Each row is a point on a tangle of strands that fork, close into loops and nearly touch. The rows are in no order.
In the rows, 128 means zero.
Two points are linked if the straight distance between their rows is under 134.
geba: 144; 132; 119; 155; 124; 148; 183; 70; 129; 91; 122; 148; 138; 84; 218; 176; 145; 231; 74; 151; 125; 131; 86; 133
zorek: 135; 196; 122; 133; 158; 64; 141; 153; 227; 105; 161; 98; 73; 135; 110; 109; 129; 104; 109; 124; 94; 118; 92; 111
Mefe: 123; 184; 99; 119; 147; 148; 108; 133; 130; 76; 168; 173; 86; 106; 82; 125; 128; 137; 154; 105; 159; 142; 114; 142
Nud: 167; 128; 109; 165; 86; 142; 94; 81; 103; 150; 92; 149; 180; 131; 94; 123; 139; 83; 119; 129; 88; 96; 139; 129
Firu: 147; 163; 120; 131; 136; 58; 118; 205; 205; 142; 110; 107; 59; 156; 130; 144; 119; 72; 145; 106; 110; 143; 151; 187
sovut: 135; 141; 91; 119; 42; 117; 116; 112; 145; 105; 129; 171; 118; 146; 123; 131; 101; 127; 70; 133; 154; 106; 142; 135
Kativ: 131; 101; 116; 138; 112; 128; 174; 129; 176; 105; 100; 107; 140; 68; 222; 164; 142; 166; 108; 94; 136; 164; 99; 149
gemo: 145; 98; 139; 117; 124; 119; 179; 78; 108; 119; 89; 130; 153; 139; 118; 103; 129; 171; 120; 93; 107; 164; 99; 109
fada: 128; 94; 138; 140; 159; 164; 107; 80; 81; 186; 97; 110; 160; 100; 135; 164; 133; 123; 182; 131; 133; 167; 148; 126
pefov: 95; 147; 130; 126; 127; 124; 95; 174; 139; 184; 96; 125; 142; 150; 115; 154; 96; 96; 197; 141; 153; 141; 142; 163
fefa: 100; 124; 181; 73; 110; 112; 110; 161; 150; 179; 91; 109; 151; 151; 103; 102; 80; 127; 116; 153; 156; 143; 126; 109
Tulu: 181; 144; 151; 107; 96; 76; 120; 180; 160; 153; 123; 132; 88; 205; 95; 84; 104; 94; 93; 139; 132; 83; 162; 148
Mokur: 119; 121; 162; 104; 133; 127; 142; 103; 142; 145; 60; 121; 176; 130; 93; 145; 115; 154; 123; 89; 68; 154; 78; 110
ped: 68; 127; 126; 108; 140; 116; 130; 137; 145; 136; 112; 125; 139; 141; 119; 134; 97; 137; 197; 107; 161; 168; 120; 150
Fise: 112; 156; 81; 133; 125; 123; 147; 124; 180; 74; 177; 161; 83; 91; 126; 119; 147; 172; 137; 140; 160; 125; 86; 134
fes: 102; 118; 113; 135; 178; 114; 128; 127; 97; 137; 170; 153; 118; 111; 126; 113; 158; 88; 145; 105; 150; 151; 173; 154
sefo: 80; 48; 136; 87; 94; 125; 142; 70; 118; 86; 149; 115; 132; 86; 224; 142; 119; 198; 121; 171; 133; 129; 111; 118
felo: 120; 58; 214; 156; 152; 150; 89; 156; 90; 204; 128; 107; 161; 160; 142; 169; 154; 104; 105; 131; 77; 89; 152; 98
kan: 95; 77; 131; 115; 142; 111; 130; 119; 131; 155; 111; 92; 141; 109; 127; 132; 133; 151; 157; 123; 163; 173; 137; 133
Nop: 77; 95; 118; 121; 89; 57; 140; 147; 126; 140; 151; 109; 165; 131; 164; 86; 126; 124; 110; 132; 127; 100; 167; 133
kol: 147; 64; 124; 94; 126; 167; 135; 89; 85; 125; 146; 100; 148; 106; 159; 129; 126; 135; 106; 163; 121; 105; 159; 110
Sedol: 134; 130; 133; 107; 128; 112; 152; 60; 108; 142; 128; 134; 141; 143; 87; 83; 170; 166; 116; 117; 125; 120; 111; 134
rubo: 148; 126; 148; 148; 137; 171; 110; 154; 96; 138; 118; 126; 121; 169; 76; 124; 125; 92; 126; 102; 127; 121; 123; 90
zasal: 90; 91; 175; 122; 166; 138; 103; 165; 102; 194; 119; 116; 172; 90; 125; 152; 168; 131; 108; 142; 99; 117; 145; 126
kifa: 143; 124; 114; 136; 134; 150; 173; 79; 126; 98; 148; 137; 105; 148; 166; 170; 157; 193; 65; 124; 149; 116; 98; 155
Til: 132; 94; 127; 127; 119; 138; 117; 182; 161; 130; 74; 71; 140; 102; 69; 143; 104; 129; 167; 118; 80; 154; 91; 71
Dus: 105; 116; 149; 148; 129; 136; 80; 184; 107; 230; 109; 125; 150; 137; 125; 147; 132; 73; 190; 166; 139; 113; 170; 148
Mol: 178; 105; 128; 156; 149; 204; 137; 117; 85; 96; 108; 101; 150; 148; 94; 124; 104; 113; 157; 101; 130; 147; 115; 74
geri: 129; 47; 144; 69; 124; 154; 161; 81; 121; 97; 130; 95; 141; 91; 202; 132; 110; 156; 110; 160; 131; 149; 139; 104
vuse: 152; 140; 124; 147; 183; 186; 134; 136; 104; 105; 94; 134; 140; 92; 118; 204; 129; 136; 142; 120; 90; 139; 121; 134
vutu: 108; 78; 135; 133; 117; 108; 118; 108; 87; 155; 152; 88; 157; 151; 149; 127; 154; 122; 74; 127; 126; 96; 166; 109
kati: 110; 132; 73; 118; 124; 152; 183; 140; 132; 62; 164; 145; 117; 81; 153; 132; 142; 178; 144; 151; 117; 124; 73; 119
povar: 139; 132; 142; 128; 180; 147; 112; 105; 53; 160; 162; 140; 103; 139; 138; 117; 184; 93; 137; 104; 143; 125; 179; 154
nata: 121; 99; 83; 132; 46; 118; 129; 85; 124; 103; 139; 173; 106; 116; 172; 127; 135; 151; 94; 135; 166; 140; 140; 143
lese: 112; 127; 110; 95; 108; 140; 122; 196; 169; 124; 95; 107; 96; 96; 68; 138; 113; 119; 138; 127; 115; 160; 93; 100
Lali: 153; 188; 135; 172; 88; 166; 71; 129; 85; 125; 144; 128; 137; 175; 105; 75; 75; 49; 163; 143; 168; 97; 153; 104
naz: 141; 157; 116; 172; 183; 122; 181; 112; 133; 95; 148; 121; 118; 128; 128; 171; 171; 203; 110; 106; 138; 119; 84; 139
Noro: 94; 114; 112; 129; 152; 92; 143; 121; 110; 88; 180; 180; 88; 142; 168; 97; 153; 93; 104; 92; 138; 153; 176; 125
gozab: 164; 151; 144; 121; 179; 185; 130; 130; 145; 160; 78; 134; 124; 110; 124; 190; 142; 131; 100; 127; 104; 137; 87; 152
bos: 164; 161; 115; 112; 165; 200; 120; 123; 80; 134; 158; 129; 119; 114; 100; 126; 172; 100; 166; 139; 143; 109; 126; 166
zusu: 105; 151; 185; 118; 113; 163; 69; 197; 81; 169; 136; 128; 140; 154; 69; 105; 119; 104; 150; 142; 138; 116; 121; 89
fari: 163; 178; 99; 135; 77; 93; 88; 135; 166; 125; 98; 178; 107; 120; 84; 106; 113; 89; 90; 135; 121; 136; 153; 129
Tuf: 102; 48; 180; 141; 129; 117; 95; 131; 68; 150; 134; 95; 169; 165; 147; 156; 126; 108; 79; 115; 82; 86; 176; 110
koz: 146; 192; 113; 147; 146; 61; 100; 155; 221; 84; 202; 140; 71; 138; 89; 98; 121; 132; 121; 129; 152; 125; 124; 88
mil: 172; 125; 120; 165; 128; 151; 108; 44; 63; 145; 121; 134; 177; 118; 136; 87; 137; 77; 151; 139; 97; 117; 160; 112
Lofog: 162; 180; 127; 179; 114; 184; 88; 65; 60; 130; 158; 114; 158; 142; 136; 64; 107; 76; 162; 119; 145; 118; 145; 115
nam: 94; 142; 127; 117; 116; 41; 120; 86; 142; 116; 193; 172; 94; 152; 120; 76; 144; 192; 140; 120; 182; 137; 134; 152
zak: 113; 116; 106; 107; 164; 160; 160; 157; 101; 49; 127; 132; 142; 76; 118; 168; 123; 163; 139; 125; 70; 128; 103; 119
sug: 134; 67; 145; 164; 152; 180; 88; 137; 101; 194; 103; 107; 156; 97; 142; 181; 133; 96; 206; 145; 124; 126; 165; 138
Mif: 117; 163; 99; 150; 113; 71; 129; 139; 171; 78; 210; 173; 78; 143; 126; 86; 148; 171; 148; 136; 173; 116; 98; 121
murum: 170; 114; 118; 144; 138; 147; 182; 92; 160; 111; 78; 109; 162; 76; 191; 181; 127; 179; 114; 141; 105; 147; 104; 153
Fut: 156; 120; 155; 115; 121; 124; 140; 188; 157; 168; 108; 96; 108; 219; 121; 140; 126; 92; 93; 118; 116; 74; 130; 148
Remo: 166; 108; 130; 150; 132; 188; 128; 131; 115; 96; 97; 73; 160; 101; 75; 125; 85; 122; 198; 139; 75; 124; 88; 54
Daku: 102; 136; 138; 118; 127; 82; 138; 80; 134; 130; 179; 119; 120; 179; 107; 96; 144; 186; 118; 129; 169; 105; 115; 145
pesud: 154; 191; 123; 125; 99; 154; 99; 118; 141; 147; 101; 166; 147; 123; 92; 122; 132; 69; 101; 149; 67; 101; 126; 125
todu: 101; 154; 104; 113; 121; 92; 145; 181; 200; 112; 106; 148; 82; 136; 156; 146; 113; 101; 106; 80; 131; 158; 136; 177
sufin: 129; 169; 119; 136; 90; 127; 102; 112; 104; 100; 151; 153; 144; 158; 144; 76; 66; 53; 131; 161; 162; 113; 178; 116
Mup: 122; 181; 117; 119; 175; 181; 132; 114; 83; 92; 154; 144; 127; 86; 90; 120; 143; 149; 164; 138; 144; 132; 105; 127
kavu: 92; 122; 122; 118; 134; 85; 167; 163; 174; 84; 147; 168; 97; 135; 203; 116; 126; 118; 96; 81; 131; 154; 131; 144
fer: 97; 128; 175; 98; 113; 97; 105; 168; 94; 188; 119; 117; 136; 182; 83; 82; 102; 104; 139; 162; 157; 118; 157; 122
Fav: 112; 161; 141; 103; 100; 102; 102; 195; 181; 142; 69; 121; 106; 152; 70; 128; 73; 115; 118; 129; 146; 166; 109; 101
tipuz: 157; 194; 109; 178; 181; 87; 177; 128; 201; 87; 142; 115; 95; 122; 125; 140; 150; 163; 109; 107; 100; 128; 64; 111
Zoki: 71; 64; 98; 93; 63; 123; 147; 96; 100; 94; 142; 173; 127; 84; 209; 135; 140; 172; 120; 131; 131; 140; 136; 156
Zasu: 181; 159; 135; 120; 179; 153; 175; 95; 154; 155; 81; 110; 125; 88; 157; 176; 158; 165; 106; 151; 120; 142; 107; 181
vedan: 135; 132; 108; 123; 82; 49; 131; 176; 149; 142; 133; 108; 118; 168; 137; 77; 103; 102; 123; 138; 144; 81; 179; 163

A fork is a point with three links, a tip a point with one. Leave the first point through the second and follow the links. Name the first fork or tip that comes.
mil, Nud | vutu
Mefe, Mup | Firu
Firu, todu | Fise
sovut, fari | sufin

Name the points in between on the shortest way along the links from the first point to the second, in order.
Lofog, vedan | mil, Nud, pesud, fari, sovut, nata, Zoki, sefo, geri, kol, vutu, Nop
tipuz, kavu | zorek, koz, Mif, Fise, Mefe, Mup, bos, povar, fes, Noro
nam, geba | Mif, koz, zorek, tipuz, naz, kifa
murum, Mup | Zasu, gozab, vuse, zak, kati, Fise, Mefe
kati, Mokur | Fise, Mif, nam, Daku, Sedol, gemo
